Each scene shows the same named points in several views. A view is turned or mirrored, and shifted as a whole, has a little noise and may leave points out.
In the rows, zero is written as 100.

Scene 1
View 1
<44>: [104  85  92 105  96 121  68 122 112  88  89  98  94 116  65  85  98 100
  86  66  88 114 121  90 112 103 100  98 111  80  87  87 101 116 127  94]
<16>: [106  81  94  97  91 116  96 119 116  90  95 103  99 102  79  78  91 103
 102  67  95 112 116 115 107 104 104 103 131  90 100  96  98 124 115  91]
<179>: [100  76  80 112  87 105  80  92 100 106  94 105  89  95  74  97 101  98
  96  96  97 114 107  87 103 105 109 116 114  96  95  93  96 140 111  94]
<228>: [114  89  77 110  75 111  79 108  92 100 101 123 111  95  85  83  92  91
 116  80  89 116 127 109  94 111 109  92 130  94  87  94  68 145 122  76]
<282>: [ 95  81  91 103  87 106  94 105 102  98  92  92  72  99  74  94 100  97
  93  80 100 113 106  91 111 109  95 106 112  92  98  97 107 117 110 101]
<99>: [106  83  90 111  99 116  76 107 112  95 100  94  99 104  65  91 106  93
  91  82  92 113 110  90 111  98 110 110 117  91  97  88 104 132 111  93]
<122>: [103  86  92 107 100 111  98 104 121  97 109  96 103  94  75  85 102  93
 102  84  97 113 104 109 109  97 110 113 131  97 108  95 104 137  99  94]
<115>: [ 97  89  99  95  84 106 114 114 100  94  98  92  84  98  81  85  93  97
 105  68 105 112 106 116 106 110  89  91 121 104 100 109  98 108 108  94]
<284>: [ 97  87  98 103  85 112 105 124 102  84  99  88  74 100  82  83  97  92
  99  63  98 116 112 107 105 119  83  82 121  83  93 106 103 104 115  97]
<88>: [106  75  78 109  76 107  89 106  96  96  94 112  82  93  85  87  93  98
 104  83  91 117 118  98  99 118 106 104 127  83  91  96  90 136 117  92]
<130>: [ 89  93  97 111  97 102 118  93 102 106 116  91 113  88  88  88 111  95
 107 102 109 110  90 118  98  97 101  92 117 121 107 123  99 127  93  91]
<73>: [ 99  96  90 120  83 107 116 104  93  96 122  95  98  82  93  85 109  80
 114  92  99 119 105 117  95 118  94  77 127  98 100 117  88 131 100  89]
<29>: [107  91  84 112  91 114  81 107 102 103 108 122 138 100  84  79 100 101
 111  90  93 112 117 116  91  94 116  90 126 107  90 105  71 145 116  76]
<91>: [103  77  82  99  77 102  87  97  94 102  87  96  54  96  67 103  90  91
  99  75 101 114 110  80 114 115  99 118 114  89  98  80 102 126 111  98]
<32>: [ 96 112 113  93  90 109 108 123  91  93 104  87 118 114  79  78  98  89
 112  59 108 109 106 131 102  97  79  52 106 123  91 120  79  91 117  81]
<154>: [113  99  90  99  79 107  80 111  88 102  99 113 110 107  76  86  88  86
 116  68  98 112 121 110 103 102 103  84 117 109  88  92  67 128 125  75]
<56>: [100  76  83 110  78 110  83 108  92  92  91  99  69 100  79  94  97  97
  92  77  91 116 117  83 102 122  93  97 113  78  86  97  98 119 122  98]
<211>: [ 98 106 107 100  88 106 112 118  95  90 113  82  95 101  77  81 100  78
 111  63 106 114 104 121 110 106  83  70 117 110  99 109  89 104 107  88]
<105>: [109  87  88 112  97 127  76 127 117  86 103 114 128 109  82  72 102 104
  97  78  83 115 125 113  93 102 111  90 132  83  89 101  87 134 124  85]
View 2
<211>: [ 93  93  98 118  93  95 101 124  96 108 126 127  84  62  77 104  94  99
  93 109 109 110 103  85  87 106  92  80  90  84  88  83 121 124 122 117]
<99>: [104 100  78 113 105 105  75 103  80  91 107  95 103 106  98 111  87  98
  96 100 113  99 111  82 107 115  90  84 106 105 116 108  89 126  91 104]
<29>: [ 90 104  91 107 122 115 105 105 121  82 114 107 102  90 106 123  57  86
  97 111 122 127 109 101  85 119 110  64 115 103  88  92  81 129  95 108]
<16>: [103 113  89  99  95  97  98 108  99  88 119 101  91  88  88 102  89  90
  89  97 103  94 102  93  91 101  88  87 101 107 106  99  86 122 100 121]
<32>: [ 81  99 107 114  90  92 110 128  99 102 130 142  88  58  79 116  88  93
 103 109 105 128 102 102  76 116 103  74 101  83  78  73 121 123 130 134]
<91>: [116  94  86 100  74  90  86 123  69  87 109  83 105  91  91  86 107 118
 101 106 109  82  98  69 100  96  97  83  95  96 113 111  90 145  91  92]
<284>: [103  96 100  97  83  92  96 113  91  98 126 109  90  74  72  96 110 105
  93  98  88  97 100  88  82  97  90  90  91  86  93  95 109 127 100 113]
<130>: [ 96  97 111 123  94  97  96  96 112 125 111 120  88  79  97 100  66  96
  98 113 126 111 111  86 111 118 109  80  91  81  85  97 107 119  94  95]
<122>: [103 104  88 116 104 101  87  98  98 104 113 104  91  95  93 102  78  90
  88 100 119  95 108  83 109 111  88  88  98 100 108 106  91 118  94 107]
<73>: [ 98  83 102 113 108 106 100 103 121 115 120 108  85  71  85  95  80 102
  86 109 114 109 104  81  89 103  96  80  85  81  79  96 109 127  95  85]
<56>: [110  90  93  90  84  95  88 116  84  82 117  88 107  91  83  97 112 115
 103 102  92  98 100  80  82  98 100  82 100  91  99 105  95 141  83  94]
<179>: [108  98  89 103  93  99  86 106  87  90 107  87 108 101 101 100  85 109
 103 108 114 100 106  80 102 110 107  79 104  98 107 111  83 137  80  90]
<228>: [101  97  82  97 119 115 108 119 117  72 117  89 102  84  97 106  73  99
  91 110 115 109 102  88  75 101  99  67 105 105  94  96  78 144  96  96]
View 3
<115>: [108  91  99 107 116 103  96 101  97 102 104 102  96 115  93 101  99  94
 111  94  85 109 101  99 109 109 107  99  88  85  95  82 103  96 103  93]
<16>: [109  86 101  96 117  94 102 102 109 106 106  95 106 110  89  95 120  82
 104  86  89  99 111 110 105 111 121  97 116  85  90  97 108  88  99  89]
<29>: [125 112  96  94 106 104 118 125 114  68 132 107 118  91  92  96 116  91
 107  91  87  82 107 111  91  92 127  76 112  71  67  97 128  79  79  90]
<32>: [ 99 100  95 102 119 103  94 125  99  79 147 111  91 109 103  93  80 110
 128 103  67 119  90  72 124 102 118  93  94  77  82  77 108  88  97 104]
<88>: [119 106  95  96 117 106 116  95 110  99  82  88 105 105  87 101 120  81
 102  85 104  97 106 109  82 104 117 107  97  87  87 104 120  87  98  83]
<211>: [101  97  98 107 116 102 100 110  98  95 121 102  96  99 100 101  87 106
 111  90  78 113  91  77 126 100 110 101  85  82  92  81 106 101 105 103]
<44>: [103  91  97  83 109  81  98 108 110  99 111  91  89 100  95 103 121  66
 103  80  89 118 111  98  87 112 125 109 116  95  86 119 111  82 112  88]
<99>: [116  97 100  93  96  86 104 106 106  97 106  96  98  89  95 113 120  64
  87  74  93 101 114 108  88 105 116  96 106  94  85 112 110  97 109  91]
<56>: [109 103  96  91 114  98 105  94 107  99  81  87  85 105  94 107 113  73
 103  87 103 118 104  98  73 107 113 118  88  96  90 108 117  86 113  83]
<130>: [121 103 107 114  97 108  99 119  95  82 114 113 104  95  95 108  97  97
  97  98  91  92 108 118 106  89  94  72  76  80  87  70 108 108  94  95]
<154>: [116 110  83  94 118 102 122 108 109  88 114 103 116 101  94 100 107  87
 110  81  80  97  97  81 100 105 128 100 103  76  72 104 118  75  90 102]
<228>: [121 115  88  93 117 110 130 105 119  87 100  94 120  96  89  96 121  89
 105  82  97  87  98  99  87  98 130  98 109  75  74 106 129  76  87  88]
<179>: [127 107  93  97  99  97 109 103 103  92  88 101 102  97  91 114 120  63
  90  81  97  97 114 115  72 105 108  95  90  91  81 108 115  88 104  90]
<91>: [119 102  87  98 108  97 107  86  95 110  66  97  97 108  91 118 111  60
  92  75  94 110 109  99  79 117 106 115  80  99  90 110 104  87 114  96]
<105>: [108  98 104  83 115  93 112 115 125  85 122  85 102  91  92  90 130  86
 106  86  98  96 106 109  89  97 134  96 130  81  81 111 129  83  94  79]
<282>: [113  95  98  98 106  95  96 100  96 103  88  98  90 106  95 113 108  69
  98  87  93 112 107 103  87 111 104 105  84  96  90  99 105  93 111  91]
View 4
<32>: [114 116  91  94  88  83  93 102 109  83  83  99  94 131 114 125 102  77
 101 125 130 113  85 104  77  96  98 126  88 123 110 106 118  93 112 109]
<105>: [110  92  81  78 102  82  94  71 103 126  91  97 102  96 101 142 103  96
  93  98 104  97  78 112 108 122 106 115 115 111 120 120 112 113 132 108]
<29>: [117 104  88  82  89  94  84  92 104 116 107  98  90 108 113 159 111  79
  99 108  87 109  82 124 104 114  97 111 112 114 129 115  97 124 126  92]
<115>: [112 103  90  95 107  89  99 101 112  96  86 110 108 105 102 110 100  94
 108 107 109 103  92  99  94  99  98  96  82 107  95 105 105  89 104 110]
<282>: [104 101 100 105 124  94 103 101 109 107  98 105 111  90 101 102  94  99
 113  85 105  98  96 108 112 109 111  94  88 100  95 115  91  89 104 108]
<73>: [124  93  95  92  88  96  86 108 124 107 110 102 119  97  97 125  83  97
  99 105 102 122  85 104  88  92  81 100  94 114 115  94 109  98  97  92]
<56>: [110  93  90 102 124 100 116 105 105 116 100 104 117  80 105 106  97 107
 116  84 116 105  86 103 127 109 107 100  98  96 105 120  93  94 106  99]
<44>: [ 99  99  91  99 122  86 107  80 101 116  89  96 104  91 105 109 104  97
 106  85 118  97  86 113 121 123 122 115 104 107 102 134 100  98 126 115]
<228>: [124  91  79  84  92 101 103  96 112 116 103 101 111  90 113 138 119  94
 105  99  90 115  75 116 126 104  96 101 112 106 117 121 103 125 124  97]
<154>: [117 104  85  93  91  96 104 101 111  99  95 101 104 105 119 125 125  84
 110 108 103 116  78 119 120 100 103 111 103 111 108 125 105 119 126 103]
<179>: [107  96 104 100 118 100  94 100 111 118 115 103 105  82 104 117  97  96
 110  81  84 101  96 121 124 115 108  91 100 100 107 118  81 105 110  94]
<122>: [109  95 102  90 106  83  77  80 119 113 104 100 107  93  94 115  95  92
  96  94  81 100  98 120  98 112 101  90  94 111 101 111 100 101 116 111]
<284>: [112  97  86  95 113  88 109  96 113 101  84 106 117  97  99 104  92 104
 107  99 127 105  87  93 100 100 103 106  88 106 100 110 110  84 104 111]
<88>: [116  89  84  90 111  98 107  97 113 119 101 107 117  80 102 121 103 107
 110  89  93 104  84 107 124 106 100  90 100  97 107 115  97 107 111 102]
<16>: [109  99  84  84 112  83  96  79 109 111  86 105 108  96 100 119 108  97
 102 101  97  95  89 107 106 111 106  96  95 105  99 115 106 104 121 118]
<130>: [114 107 109  95  98  92  70 108 118 103 113 104  98 109 100 129  81  85
  99 108  87 108 101 114  76 102  88  94  86 116 114  91  94  94  98  92]
<99>: [100  96 105 100 116  86  89  81 112 119 106  94 104  86 101 108  97  92
 102  81  95 100  92 127 115 119 112 103 102 109 102 125  94 100 121 108]

Which points are out of place in each view (at most two, in the order of its rows)? Write none if all are in place.
view 1: <29>
view 2: <99>
view 3: <105>
view 4: <32>
